Each row is a point on a tangle of strands that fork, close into loops and nearly touch. The rows are in no order.
Points whose rows are less than 40.1 apart are linked; no others are. Some points are linked to none.
z566: [  3  -1 -16 -15  10  -9  -2  -4  11  -9  -6   7   2  -8   8  -6   0   0
  -3  -3   6  -6   5   3 -14  -4  -6 -10   7   1  -3  11   4   7  -1   0]
z968: [  3   0   2   7  -5  -5 -10  13 -12   0   6  -2   7 -11 -10   1   5  11
  -3  -5   1   7  -7  -7   2   5   3  -3  -1 -16   1   3  -8   8   7  10]
z367: [  4  -1  -9  -3  -2  -7 -18   4   2  -9   3   7   2 -14   4   6   1  16
 -11 -11   0  11   1  -6  -5  10 -11  -6   0 -26  -2  23  -6  11  10  12]
z954: [-16   4  -5 -11  -4 -10   1   8   0 -10   1  -8 -13  21   3  -1  -1  15
  -1   4  10  -2   3 -13   1  -5  -2 -12 -15   9  15  -3  -2   4  -2  -8]
z632: [  5  -6  -8  -5   0   5 -10   7  -3  -2  -4   6   4  -1   9  -7  -7  -6
  14   4  -1   7  -8   9  -8  -1   9   7 -15  -7  -1  -2  -9 -13   2  14]
z930: [ -4   7  17  19  -2 -10  -6   2  14  20  -7   4  -9   2  -9  -5   7   5
   1   2  -6 -12   3  -9   9 -14  -3  -1  10   8 -12   0  10   3   2 -15]
z592: [-13   8   8  10  -5  13  14  -7  16   5   7  -2  -7   4 -20 -15  12   8
   2   1 -14 -12   5 -23   9   6  -5  -8   8   3 -12   0  15  -4 -20 -17]
z389: [ -8  -2  20   2   0   9   4 -10   5  -3  23 -10   7  -5 -13  -9 -10   4
  -9 -11  -9  -6  -4 -16   7  -7  -1  -6   2   2  11 -16   7  10  -2  -8]
z284: [ -6   2  -6 -11  -1   0 -10  11 -13  -5  -2   3   5   9  13  16  11  15
  -5   0   8  27   0   4   0  22   3   0   0 -19  -2   2 -18 -16   0  12]
z857: [-12  12  12   3  -7   7 -11   7  14  -3   8   0  -3 -12  -5 -17  -5 -10
  10  -6  -2   4  -2  -9  -5  -3   2   1  -4   2  -5 -16  -2   5   0 -17]
z283: [-17  17  -7  -3   6  -9  12   5  13  -2  -3   7 -11   9   0  -1   9  13
  -1  -2   7  -5  12  -8   1  13 -10 -12  18  13  -6   6  12   0 -18 -17]
z259: [-14   1   1   9   2 -12   9  14  -5  19 -21   7  -9   5  12   1 -14  11
   3   0 -10  -9   5  16   7   9  -4  20   1  -1 -17   5   2  -6  -7   2]
z721: [ 12  -1   4   4  -1  -5   2  -5 -10 -10   3 -15   2  13  -1   3  -6  -2
 -10   1  11  -3  -3  -3   1 -20   5   2 -20  17  18  -9 -10   9   7   1]
z329: [ 10   9   6  -3 -13   2  -5   3 -15 -11  13 -11  12   2   1   1  18  -5
 -11   6   3  19 -15  -3  -5  -3  14   0 -13   0   5 -17 -21  -4  -1  15]
z769: [  6  -8  12  -3  16   9 -10   2   9   6   4  12   6 -17  -2  -2  -3  -5
  -3  14  -8 -13   0  16  -2 -14   4  16   9   1  -1  -9   2 -10   9  -3]
z554: [  9 -12 -13   4  -2   5   0  -7   6  -8  16  -2  14  -9  -4  -2   0   4
 -14 -12 -12   8 -15 -13  -4  -1   9  -2  -4 -10   5   5 -11   6   6  19]
z405: [  5 -14  10   4   9   0  -2   1 -11   5   1  -3  16   0 -12  18   8   4
  -5   9  -7   0 -13   5   6  -7  15   6   1  -7   0  -9 -12 -10  -1  11]
z628: [ 11  -9  18   3   3   2  -4  -9  -9  -2  12  -7  10   6  -5   7  -3  -8
 -11  10  -4 -10  -7   9   3 -25  10  13 -19   6  13 -22  -9  -2  11  -2]
z466: [ 22  -1  11   2  -4  -5   1  -5 -16 -11  12 -13   5   3  -2  -2   6  -6
  -9   2   7  -6  -2 -10  -1 -23  10  -8 -12  10  10   2  -8  12  10   3]
z752: [ 10   4  -4 -11  -3  -3 -20  16  -8   1  -4  11  -8  17  14  10   2  -5
   3  -5  10  24   1  12  -3  20  -4   2 -10 -28  -2   8   0 -13   6  14]
z875: [  3  -3 -11   6   0  -5  -1   0 -12   9 -16  11   7   1   9  27   4   2
  11   9  13   6   5  20  -4  13  -4   9  10  -8  -8  12   0 -12  -2   7]
z484: [ -2  -1   1 -17  10   6  12  -2  -7  -8  -2  -5   8   3   2   5  11   3
   2  -2   8   8   1  -2  -1  -1  11 -10  14   9   4  -4  -3  -8 -11  -1]
z349: [ 14  -4 -14  -3  -3   5 -14   6  -2  -2  -1  14   0  13  18   1  -3  -6
   5   9   2  15  -4  10 -11   4  10   7 -17 -13  -1   4 -10 -22   6  22]
z385: [ -5  12  -7   2  10 -15  29  -4  10  14   2   6 -13   2   0   1   3   6
 -13  -6  -8 -19  15   0  13  25 -12   4  15  18  -8   9  17  11 -13   4]
z387: [  4   5  12  -9  -9   2  -8   2 -18  -5  12 -10  13  -3  -9   3  23 -10
  -1  13  -5  14 -16   3  -1  -4  13   5 -14 -10   2 -22 -18 -11  -3   7]
z847: [  1  -9  12   0   3   6   0  -4  -4   2   3 -10   0  12  -1  -1  -7 -10
  -3  10  -4 -12   0   8   0 -21   5  12 -14  19   9 -18  -6  -5   9 -11]
z573: [-11  11   0   1  -1   1   7 -12  21   4  -7   1  -3 -12 -12 -12   3  -1
  -2  -2 -15  -6   3   0   1  10 -12   1  25   0 -16   8  11  -1 -18 -12]
z386: [  5  -3 -12   6 -11  -6  -5  -9  -3   2  -9   6   3 -12  -4  16   3  -3
   9  -1  11   6   3   5  -4  25 -15   0  11 -29 -14  17   5   6  -3   4]
z542: [  6  -6  12 -13  13   8   8  -3  -5  -4  -2  -4   6  -4  -3   1   7 -10
   3   2  -2  -6  -2   0   3 -13  10  -4  12  12  -3  -3  -1  -3  -2  -6]
z812: [  5  -2   7  15   2   4  -1  -7  -4  12  -5  11   5  -5  -7   6   3   9
   3  15   6 -17   9  11  10 -10  -7  11  19   4  -3   9  15  -5   7  -4]
z974: [ 24  -5   4 -10  12  17  15 -20   1   5  -9  -2 -10  -4  -3  -3   4  -7
  -2   8 -21 -11   6 -13  15  -2   0  -7  10  12  -3  16  15   0  -1  -6]
z177: [ 15   3  -1   6  -6  -6 -16  15 -11  -1   6   6   6  -5   2   7   8   5
  -3   1   4  13  -8   0  -3   3   6  -1  -6 -14   3   4 -11  -1  12  20]
z723: [ 11   5  -8   4  -7   5  -2  -9  -7 -11   3 -18   3   6   2  -2   5 -20
  -3   8  -3  26  -4   1   0  11   8  13 -28   1  12 -17 -25 -11   6   8]
z961: [ -7   1   5   1   6  -6  -7  10  -2  17 -17  13  -4  -5   8  -3 -13   0
   6   3 -10  -7   1  24   2   8  -4  17   5  -7 -16   2   3 -10  -6   2]
z561: [ -1  -7 -12  -6   3   1  -2   2   4  -3  -5   6   5  -8   1 -12  -5  -3
  12   4  -5  -3  -8   8 -13  -1   8   0  -2 -12  -8   4  -3  -3  -5  10]
z576: [ -6   3  13  -5   1  12   7 -13  -4 -12   8 -21   2  10  -2  -4  -8 -17
  -3  -9   0   5  -1   0   0  -6   9   4 -14  19  10 -22 -10   6  -4 -15]
z144: [  6  -6  -2   8 -15  -5 -16  16 -14   7 -13  15 -12  11   3   5  -4   2
   7   5  20   0   5   4  -5  -3  -6   1 -11 -24  -3   3  12  -5   9   0]
z588: [ 26  -9  -1   4  12   6  12 -17  -5   7  -1   2   6   0  -8  13   9   6
 -11   4  -5  -8   3  -6  16  -3   0  -4  16   8   6  20   8  -5   6  12]
z306: [ -3  -2  14   6  -3  -3 -10   8  -6   6  11  -6   7 -10 -14  -2  -5   4
  -1   0  -6  -3  -9  -5  10 -10   0   2  -7  -9   5  -8  -6  11   8   0]
z659: [  2  -3  -8  15 -18  -7   0  -9   0   6  -9   7   2  -6   0  25  -5   0
  18   2  11  -1   4   9  -2  22 -18   5   8 -20 -14  19   8   9  -2  -1]
z544: [ 16  -6  14   3   4   0  -2 -14 -11  -8  14 -12  15   9  -7  14  -1  -9
 -13   3  -5  -2 -14   3   3 -19  14   6 -19   4  12 -23 -11   4   4   8]
z608: [  0 -15  -4   8   8  -2   5   0  -4  -1   3  -4  12   3  -1  13   2  16
  -7  -6  -9  -7  -8  -6   6   1  10  -4   7  -8   4   3  -3   6  -2  18]
z679: [-11   9   0  14  -9 -12   7   0   2   8  -8   4   3  -8   4  24  -3   8
  16   2   6  -5  10   9   5  18 -18   9  14   1 -14  18   5  11  -1  -2]
z384: [  1   5   3   3   6   7  -7  -4  -1 -13  24  -9  14 -11   0   0 -13  -2
  -8 -18   6  15  -6  -5   0   5   4   2  -2   5  19 -24  -4   3   1   1]
z779: [  5   4   7  -7   2  12  15  -2   3 -10  -2  -7 -13   8  -4 -13  10  -6
   6   0  -4 -11  10 -23   6   1   8 -19   2  11  -2   7   9   9  -6 -13]
z706: [ 19 -13   0  -2   0  12  -5 -16   6  -1  -3   5   5 -16  -5  -2  11  -8
  -6   7  -5  -7  -1   4  -8 -15   1   1   9  -8  -3  15   5  -5   9   7]
z846: [  4  10  -9 -11 -11   1 -15  10  -5  -9   4   2 -11   4  13  -2   2 -17
   9  -1  18  27  -1   2  -9   8  -3  -2 -21  -7   8  -6  -8  -7  13   0]
z421: [-14   5 -10   0   0  -8  11  10  14   1  -5   5  -8   0   5 -20 -17   0
   7  -1 -12 -12  -5   4  -8  -4   4   3  -7   3 -10  -5   4   2 -11  -5]
z9: [ 12 -17  -8   7  13  -1   8  -9   0   4   1   0   9   0  -4  15   6  12
 -14  -6  -9  -8  -1  -4   9   3   3  -3  12  -2   5  15   1   2   0  20]
z538: [-10   0  -9  -4  15  -8  12   1   3   3   5  -1   2   8  15   6 -21   4
 -11 -17  -7  -4  -4  13   2  -5  -1   1   0  14   9 -13   6   5  -2   5]
z308: [  2  -1   5  -3  12   5   1  -4   4  -6  16  -8   9  -5   3   3 -14  -4
 -10 -20   2   2  -4  -2   3  -6   1  -5   4  13  15 -13  -2  11   5   1]
z802: [-20  -2   1   2  -1  -8   7  15  -7  13 -20  -2 -12  18  14   0 -15  17
   0  -6 -13  -4   4  11   8   9 -10  11  -9  -2  -6   4  -6  -7   1   2]
z649: [ -6  -4  -2   3   7 -11   4   9   4   4   3  -1  -7   7  -1   0  -3  17
  -5  -6   2 -13   4 -14   8  -1  -6  -9   1   6  13  10   5  15   1   5]
z603: [  8 -10 -10   3   7  -2  -7   3  -8   5 -15  14   9   2   9  14   5   7
  -1   9   7  -2   2  16  -5  -2   8   6   9  -3  -2   9  -3 -16   0  14]
z959: [  5  -1 -10 -14   8  -4  -3  -4   7 -17   4   6  -9   0  17  -4   3 -10
   1  -2  15  -3  12  -5 -16 -14   0 -12  -1  10   1  13   1   9   7  -9]
z524: [ -7   9  -6  -4  -1  -1  10  -3   5  -4  -5   5  -5   1  -9   3  11   4
   4  -1  11   0  10 -14   0  11  -9 -14  17   1  -3  15  12   4 -10 -11]
z200: [-18   6  10   6 -14   6  -9   6  10  -2   6   2   0 -10 -11 -22  -1   6
   5  -6  -1   1  -1 -17  -9   4  -3  -8   5  -8  -4  -5   7   2  -7 -15]
z680: [ 13  -2 -12   0  -6  -8  -6  -1  -9   3  -3  12   6  -8   4  21  20  -3
   0   5  21  20  -1   2  -8  10  -1  -9  12 -21 -12   6  -1  -3  -3  12]
z181: [-24   4  16   8  -6  -2   1   1   5   8   3  -9  -1  15   0  -9 -16   9
  -3 -10 -10  -3  -9  -4   7  -2  -1   4  -9   7   7 -26   3   5  -8 -10]
z696: [ -2   2  -3   3  -7  -4  -3   5 -19   9 -13   2   4   1  -3  27  12  -2
  11   7  17  17   0  13   2  11  -4   3   6  -8  -4   5  -2  -9   2   1]
z644: [ -2  -6   1  -5   7   9  15  -9   3   3   5  -7   1  -2 -14  -5   4   8
  -5  -5 -12 -11   1 -16  14   4  -5  -8  12   1   5   9  11   6  -7   1]
z606: [  6  -5 -24 -11   0  -4 -12   1   4  -8  -2  14  -7   2  21  -5  -5 -12
  12   5  19   4   1   7 -22  -5   2  -3 -13 -11  -6   4   1  -3   3   3]
z341: [ 19   2  16  -8   0   7  10  -5 -14 -14  -2  -9  -8   3   0  -6  15  -9
   5   3   0  -3  10 -21   9  -5  10 -25   2   7  -1  10   5  12   2 -14]
z867: [-10  13  -6   4  -5  -6  -1  -9  17   7 -13   6   0 -13  -8  -6   0  -1
  -2  -6  -5  -4   7   5  -4  18 -18  -1  26  -3 -15  11   9   4 -14 -11]
z99: [ 12  -7 -12   3  -4   3  -8  -3   9  -6  12   7  14 -13   1  -2   4   2
 -10  -8  -8  13 -12  -9 -10   9   9  -1  -1 -16  -1   9 -15   1   5  23]
z999: [-11  13  -9  -7   8 -15   6  -2  11   3  -9   3   5 -13   4  -1  -5  11
 -10  -7  -5  -3  10  11  -4  20 -16  -1  26   1  -9  12   7   9 -15  -5]
z681: [-13   2   7 -10   4  13   6  -2   1 -12  10 -12   3   3   2  -9  -9  -8
   3 -10  -1   1  -2  -2  -4  -3   9   2  -2  15   9 -20  -4  -3  -8 -16]
z413: [ 10  -3 -13   4  -9  -1  -3 -11  -3   2  -8   5   8 -14  -4  13  14   1
  -3   0   7  14  -1   3  -6  16  -7  -5  13 -27  -9  18   0   0   0  13]
z301: [ -8  -2  18  -2   1   6  -4   0   0   3  15  -7   8 -13 -16  -6  -4   3
  -4  -8  -8  -1  -6 -11   7  -4   0  -2   5  -4   4 -12   0   7   1  -9]
z750: [ 13  -9  -2   9  -3   3 -10   4 -12   6  -7  12  11  -3   0  10  13  -1
   4  17   5   5  -5  12  -4  -2  14   8   5 -13  -6   1  -3 -16   3  14]
z815: [ -6   3   8  -4   8   3 -14  14   5  14  -5   7  -1  -5   6  -8 -18  -5
   8   1 -14   5  -7  21   6   5  -4  18  -5  -3  -4  -7  -1 -10   3   3]
z390: [  3   4   0  -4 -14   3   0   0 -11 -17  16 -11   5  -6  -4 -11  15   4
  -6  -4  12   9  -6 -19  -9  -5   2 -16  -2  -8   6   3  -6   6   3   4]
z104: [-11  18  -8   7   5 -16  16   5  16   7  -6   6 -16   6   0  -1   6  10
  -3  -2  -1 -13  13  -4   3  13 -11  -5  13  15 -10  13  13   6 -14  -7]
z458: [  4  -2   4   5   2  -7   6   0   1  -4   4 -11  -5  14   2  -2  -9   1
  -4  -2   7 -14   2  -9   4 -18   3  -7 -16  21  18  -5   1  15   3  -1]
z315: [ 18  -8   9  -7  12  10   9 -11   0  -4  -4  -1  -3  -4  -2  -3   4  -7
   2   7  -8 -12   7  -3   5 -16   4  -8  13  11  -4  10   8   1   3  -7]
z597: [ 10   5  -7   2  -1   8  -7   0  -1  -4   1 -10  -6   2   1  -6  -7 -23
   8   3  -2  21   3   8   1   8   1  15 -24   6  13 -12 -16 -13  13   2]
z443: [  2  -2  -8  -5   2   0  -4   4   5  -9  -2   5 -14   6  19  -6  -2  -9
   4   2  15  -8  11   3 -16 -19   2  -4  -4  15   1   9   4   3   6 -12]
z211: [  4  -6  -3 -17   5   6  11  -4  -3 -15   4  -6   0   7  18  -2  12  -6
   4   0  11   9   1  -4  -9  -9  14 -16   2   9  -2   2 -14   0  -5   3]
z67: [-12   1   6   3   1  -9  -8  14  -3   6   2  -2  -2   5   8   3 -17  16
  -6 -14   1   3  -1   1   6   2  -6   3  -7   5  14  -8  -9  11   7   1]
z343: [-22   7  -9 -10  -3   8   4   7   5 -11  -2  -7  -4   8   9 -12 -12  -4
   5  -7   2  11   1  -2 -12   7   1   0 -10  11   7 -13  -7  -8  -4 -16]
z642: [ -9  -3 -12  -7 -13   9  -4 -12   6  -7  -6   2   3 -14  -8 -12   6   5
   2  -4   1   4   0  -7 -14  14  -7  -8   8 -26  -5  13   8  -4 -14   1]
z647: [ -8  -1  -9  -5 -10  -8  -4  10  -5  -6  -7  -1 -13  17   4   0  -5   5
   3   7  14  -1   2  -4  -8 -10  -1  -6 -22   4  11   2  -8  -1   9  -5]
z870: [-19  -3  -4  -1  -6   1   4  11  -6   5 -10  -8  -4  18   3  -8 -19   8
   5  -1 -10   0  -6   5   4   9  -2   5 -16  -3   2  -8 -10  -8   0   0]
z906: [ -9  -6   0   4   0  12   8 -13   8  -7  24  -8   5  -4  -5 -12 -15  10
 -13 -20  -9  -2  -4 -14  -1   0  -4  -9   1  -1  16  -7  11   8  -5   2]
z318: [ 10   5  10 -10   9  15  15 -24  10   9  -3  -1  -7  -8 -14   2   3  -9
  -3   8 -26  -5  -1 -10  19   2  -8   0  12   8  -6  13  14  -2  -6 -15]
z509: [  5  11  -1   1  -1   8 -12   8   6   3   4  -1 -10   1   4 -13 -21 -20
  16   0  -3  20   2   6   4   7  -4  16 -21   0   7  -5  -7 -14   7   2]
z462: [-10   7  -3  -4 -14   5 -14  11   6  -7   4   7  -4 -12  -4 -14  -1  -2
   9  -7  11   9  -2 -10 -13  11  -4  -9  -2 -18  -4  -2   6   3  -1  -7]
z208: [ 19 -13  -8  -8  19   1  15  -7   5  -7   2   1   3   9  13   3   2   2
  -7   0  -4 -14   3  -3  -1 -13  12 -12   6  14   6   6   2   0  -1  13]
z502: [  4   4   1   1   1   1   7 -11   7   4 -11   4  -5  -6 -14   1   7  -3
   3   1   4  -5   8  -7   4   3 -10 -10  20   9  -6  17  14   4  -3  -7]
z285: [ -3   2   5   4  13 -13  10   0  14  15  -2   6  -6  -3   6 -10  -9   2
 -10 -10 -15 -16  -2   6   5 -10  -4   3  14  16  -8  -5  15   7  -4  -3]
z496: [  4   8   8   1   7   3  19 -22  17  16  -3   1 -12  -4 -13  -2   3  -1
  -6   2 -27 -13  -1  -6  20   3 -14   5  17  12 -12  10  17   1  -8 -12]
z61: [ -8  11   1   8  -2  -2  -3  11  18   3 -17   7 -15   7   7 -10   3  -8
   6  -5   0  -9   5   6 -10 -13   1  -4   3  13 -17  -7  10  -5  -7 -18]
z722: [-10  -2  -2   4   3  -8   4  10  -3  10 -13   1  -3   1  -4   4  -1   8
   7   5   4  -8   4   5   5  -3   0   2   6   6  -2   5   4  -2  -4  -1]
z96: [-15   3   5   8  -2 -14  -1  13   8   8   1  -2  -7   7   2  -5  -8  17
  -2 -11   0  -9   2 -10   6  -5  -4  -6  -3   7   7  -3   2  15   1  -3]
z570: [ -2  -1  10   8 -12  11 -10   4  -3   1  -4   5  -6   7   2 -11   1  -2
   1  14  11 -16   9   5   1 -26   6   9  -5   8   3  -8   9  -3  11 -13]
z951: [  6   2   0 -12   2   4   3  -3  -4 -18  12  -8   0  -1  15  -2   8 -15
   2  -5  19  16   2  -3 -11  -6  12  -7  -5  11   5  -1 -16   6   3  -4]
z23: [-10   2  -4  -5  -4   5  -2   8 -17   4 -16  -1   6   3   1  20   8   8
   8  -1   7  22   2  13   4  27   0   7   7 -13  -4   2 -13 -15  -3   5]
z729: [ 15   4   9   1   3   7   8 -12   4   4 -10   7  -5  -3 -11   3   7 -12
   7  10   1  -9  10  -3   7  -9  -7  -7  18  12 -10  13  15  -3   1 -16]
z687: [  5   5  -2  -3   6  12  -3  -4   1 -16  22 -10   9 -12   3  -4  -4 -10
  -2 -11   9  21  -6  -5  -4   5  12   5  -5   6  13 -18 -14  -1  -2   2]
z491: [  6  -7   9  16   0   0 -10  -1  -9  15  -3  11   7 -14  -9  11   3   8
   3  15   4  -8   6  12   9  -4  -4  15  12 -11  -7   7   6  -7  10   5]
z981: [-18   3   8   9 -13   9   2  -2  14   1   4  -1  -4  -5 -19 -18   6   7
   3   0  -8  -9   1 -21   3  -1  -3  -7   5  -7  -6   0   9   2 -10 -15]
z733: [  5   4  -2   4  12  -3  25 -12   3  14   4   0  -3   0  -5  12  -1   6
  -3  -2 -10 -16   7   0  19  18 -15   4  17  17  -3  19  15  11  -6   7]
z86: [ -6 -10   1   1   4   0   2   2 -10   0   1 -10  14   8  -5  11   2   9
  -3  -2  -4   3 -14   2   5   0  16   0  -4  -4   8 -13 -12  -5  -6  13]
z171: [ -2   2   9  -2  -3   6   7 -19  -8 -14   0 -26   3  13  -6   1  -5 -17
 -10  -7   5   8  -1   1   3  -5   2   7 -24  18  17 -23 -12  11   3 -11]
z270: [ -8  -8 -11  -5  -1   3   6  -5   6  -2  -7   1   4 -11  -9 -10   4   1
   7   4  -7  -6  -3  -4  -6   4   0  -7   8 -16  -7  13   4  -1 -12   5]
z791: [  3  -2   8 -13   0   8  -9   3  -4  -3  10  -6   8 -12  -6   0  14 -15
  11  11  -4  10 -13   6  -4  -2  14   7  -9 -11  -1 -16 -11  -9   0   2]
z455: [ -2   6 -17 -11  11 -15   0  -3  10  -1 -10   5   2 -12   4  -5  -6   5
  -9  -3  -5  -7  10  12 -11   9 -13  -7  16  -2  -4  14   6   8  -7   1]
z207: [  3   3   8   5  10  -9  14 -11  17  16  -5   8  -6  -6  -4  -7  -1  -1
 -11   3 -19 -21   3   5  11  -5 -11   7  20  14 -14   7  18   1  -5  -7]
z909: [  5   6  -1   1 -17   4  -1  -5 -12  -9   3 -18   8  14 -11  -9   2  -7
  -3  11  -7  22 -10   2   1  18  -5   8 -35  -7  11 -21 -21 -10  10   8]
z179: [ -3   1 -11   4  -2  -3  16 -11   3   4   6  -6  -4   0  -1  23  10  16
   2  -1   1 -12  14 -11  13  23 -18   6   6   4   2  30   4  14  -1  11]
z138: [-10  -3  -5  -3 -13  -3  -4  12  -8   4 -18   1 -14  17   0  -2   2  -2
  12   8   9   2   1   1  -8  -5   0  -7 -13  -4   1  -1   1  -6   2  -8]
z975: [-11   2  -2   5   6 -20  21   6   1  14 -15   5  -2  -7   6  -2 -11   7
  -5  -2 -16 -10   2  22   5   9  -2  16  12   7 -17  -2  10  -2 -18  -1]
z439: [-17  -7  -2   1  -3   5   5  -1  -6   3  -3 -15   1  17  -4  -5 -19  -2
   0  -1 -12   3 -10   7   3   5   0   8 -22   0   7 -21 -11  -7   4   1]
z419: [ -4  12  -2  -7  -8   2 -16  16   1   0  -2   3 -11   4   6  -7 -11 -10
  11  -4   8  21  -1   4  -3   9  -6   2 -15  -4   9  -5  -7  -3   9  -3]
z58: [ 13 -11  12  -5  12  13  -8  -5   0   0  11   6   6 -14   1  -2   5 -12
   1  14  -1 -12   1   9  -6 -20  10  12   2   0  -1  -7  -1  -8  11  -5]
z953: [  9   4 -21 -13   3  -5 -17   2   4 -11   2  14  -8   1  22   0  -6 -13
   7   1  18  20   6   4 -13   0  -3   2 -19  -6   1   3  -7  -8  10   5]
z119: [  2  -3  -3   8 -10   7  -7   4   6  -5  -6  12 -11   7  14 -14  -5  -6
   7   8  16 -16  12   3 -14 -19   4   2  -2   5   0   2  14   0   8 -11]
z324: [ -5  -4   3  -2 -13   3  -3  -2 -12  -2  -3 -17   8  15 -10  -5  -7  -5
  -1   6  -9   9  -8   7   2   5  -1   8 -28   0  12 -21 -15  -2  10  -1]
z88: [-13  14  18   7  -6   3  -8   7  16   3   5  -2  -5   1  -4 -15   4  -4
   3 -10  -4  -1  -2 -10  -1 -13   2  -3  -1   9 -11 -17  -4   6   0 -22]
z401: [  8 -10   4   8   1  -1  -8   0 -13   9  -1   3  11 -10 -13  12  12   2
   3  14   1   0  -5   4   3  -8   8   5   5 -11  -5   1  -2  -8   3   9]
z881: [ 20   2   8   6  -4  -3  -6  -7 -14  -9  13 -10  15   7  -2   9   9 -14
 -15   8  -4  10 -17  -1  -3 -11  17   9 -19   6   9 -22 -19  -1   4  15]
z231: [ -1   3  -1  -3   8  -5  -9  12   2   0   7   1   5  -4   6   2 -12   7
  -5 -15   6   8  -1   1   2  -2  -5  -1   0   6  13  -2  -8  10   9   4]
z980: [  1   6  -5 -11  -8  -1 -16  14 -11  -6   4   7  -1  12  15   9  10   2
  -3   1   7  33  -5   3  -3  19   2  -3  -9 -20   0  -2 -15 -15   5  16]
z831: [ -4  11  21  10  -3   2  -2   1  17   6  -1  -2 -11   5 -11 -11  13  -7
   4  -1 -10  -8   4 -13   6 -19   3 -11   3   7 -17  -5   6   6  -1 -23]
z683: [ -9   8  -6   2  -8  -6  14  -8   6  -3   6  -2   0  -7   2  25   4  14
   9  -4   4  -6  13  -1   4  28 -25   4  15   6  -6  28   5  15   0   0]
z944: [ -7   5  -1  11   3 -20  19  -9  13  16  -6   6  -2 -15  -4  -3  -5   2
  -4   3 -19 -16   4  16   6   9  -9  13  19   6 -21   7  13   2 -14  -3]
z475: [-12   1   3   3  14 -15  11   3   9  13  -1   1  -2   3  13  -4 -16   3
 -12 -17 -12  -8  -6  12   5  -6  -3   4   9  14  -1 -13  11   8  -5   2]
z166: [ 15  -4  -9   2  -1  -4 -11   6  -1  -6   8   9  10  -4  10   7   5   1
  -6   1   3  14  -9  -4 -11   1  10  -5  -3  -5   1   2 -17  -1   9  20]
z572: [  5   2  -4   3 -10  -7   1   1 -20   7  -2   4   7  -1  -6  22  20  -6
   6   8  23  20  -3   3   1   4   0  -6  10 -11  -5   4  -1  -6  -2   6]
z297: [ 11   0 -10  -5   8   4  -2  -4   4 -13  13  -5   5  -8  15  -2   0 -20
   2  -5  10  16  -1   0 -11  -2  13   5  -8  11   4  -4 -19   1   2   5]
z98: [ -4   2  -6  -5 -15   8 -11  -2  11  -4  -4   4  -4 -17 -13 -11   5  -6
  -1  -9   3   6  -2  -9 -12   8 -10  -9   5 -20  -3   9  10   9  -2  -4]
z220: [-15   0  -1   7 -11  -1   0   6  -6   6 -15   7  -4  -2 -11  -1  -3  -1
  22   5   4  -1  -3  -2   2  11  -2   1   3 -24 -18   3   8  -2 -13  -5]
z55: [ 16  -7   2  12   8   5   7 -14  -3  10  -1   5   7  -3  -7   7   4  10
  -3  14  -3 -17   9   6  15  -7  -7   9  22  12   2  19  15  -4   8   4]
z433: [ 17   2  19  -6  -4   1   3  -2 -14 -13   5 -12  -1   4  -2  -6   9 -11
  -1   0   4  -5   5 -11   1 -17  10 -15  -6  13   4   4  -3  14   7  -7]
z245: [  0  -5   7  -2  12   3 -12   7   8  12   8   7   4 -10   4  -4 -13  -8
   3   2 -12  -1  -7  18   0  -7   0  18  -4   5   2 -15  -1  -5   8   0]
z63: [ -4  -1   9 -11   3   9  -8   5   0  -2   5   1   5 -15 -11  -4   8 -11
  11   7   0   6  -7   5  -4  -1   7   2   3 -10  -4 -12  -2  -5  -2  -4]
z263: [ -2  -6  12   2  -3   6  -6   5  -6   7  -7  -2  -3   5  -2  -4  -2  -4
   0  11  -2 -10   2  11   0 -19   3  11  -5  14   6 -11   1 -10   7 -12]
z798: [ -5  -7  -5   1   5 -17  -5  11  -2  -3   2   0  -5   2   3  11   2  27
  -5  -3   8  -4   5 -10   7   2  -6  -7  -2  -9   6  13  -4  13   8   7]
z717: [ -5   7   7  -1   2  16  17  -3  11  -6   4  -4 -12  10  -8 -18   7   1
   1  -4 -13 -19   7 -26   9   3   3 -15   3  11  -6  -3  13   1 -15 -13]
z732: [  9 -11  -6   3  16  -1  14   0  -2   1   2  -2  -1  17  10   6  -8   4
  -9   0  -5 -21   0   7   4 -16   7  -3   0  18  14  -6  11  -1  -2  12]
z90: [-24   3  -7 -10  -5  -2   6   6   1 -14   2  -3 -10  17   6  -7  -3  17
  -1  -2   7   1   6 -10  -8   3   1  -8 -10  10  13  -9  -3  -4  -9 -16]
z45: [ -4  -7  -9   6  -5   5   2  -4   3 -10  20  -6  11  -7  -6  -9 -13  12
  -2 -12  -4   3  -8 -14  -1   1   4  -3  -8 -10  11  -2  -5   7   0   9]
z629: [  2  -5 -10   1   4 -17 -16   7  -5  -4  -4  11  -5  -3  10  18   1  18
  -5  -1  12   1   9  -3   0   3 -10  -4  -1 -18  -5  21  -2   8  10   9]
z616: [ -5   1   1  14 -16  -8 -14  15  -6  11 -17   9 -15  12  -1  -2  -5   3
   9   7  12  -5   6  -2  -3  -8  -3  -3  -9 -13  -5   2  13  -1   3  -7]
z684: [ -1 -10 -12  -2  14  -1  13  -1  -1  -2   1  -2   3  11  11   7 -13  -1
  -7  -7  -7  -7  -7  12  -2 -10  11   2  -5  15  10 -12   0  -4  -1  11]
z7: [ 13  -9  -1   8 -11   2 -16  10 -10   9  -9  15  -2  -4   1  -2  -2  -5
  10   7  13  -3  -1   6  -5  -1  -1   3  -5 -29  -7   2  13  -3   4   6]

How many points has the smallest loop of links through each point below? Write none if it is on no loop.
z544: none
z906: 10
z96: none
z491: 9
z642: none
z413: none

A fork is a point with three links, a tip a point with one. Leave the first point through the second and follow the links. Name the first fork or tip that comes.
z7 / z144: z171
z413 / z386: z179
z179 / z683: z696
z211 / z951: z367
z200 / z981: z458
z55 / z588: z401
z349 / z632: z200
z419 / z509: z259

A tip is a point with one link. Name the tips that can be reached along the links from each point below, in the order of the rows.
z144: z171, z7
z405: z752, z179
z721: z930, z349, z458
z308: z367, z606, z208, z733, z58

Name the points in between on the shortest way along the links from the first point to the second, in order.
z680 / z491: z572, z696, z875, z603, z750, z401
z954 / z171: z90, z343, z681, z576
z207 / z104: z496, z318, z974, z315, z729, z502, z524, z283
z959 / z791: z443, z119, z570, z263, z847, z628, z544, z881, z329, z387
z98 / z349: z642, z270, z561, z632
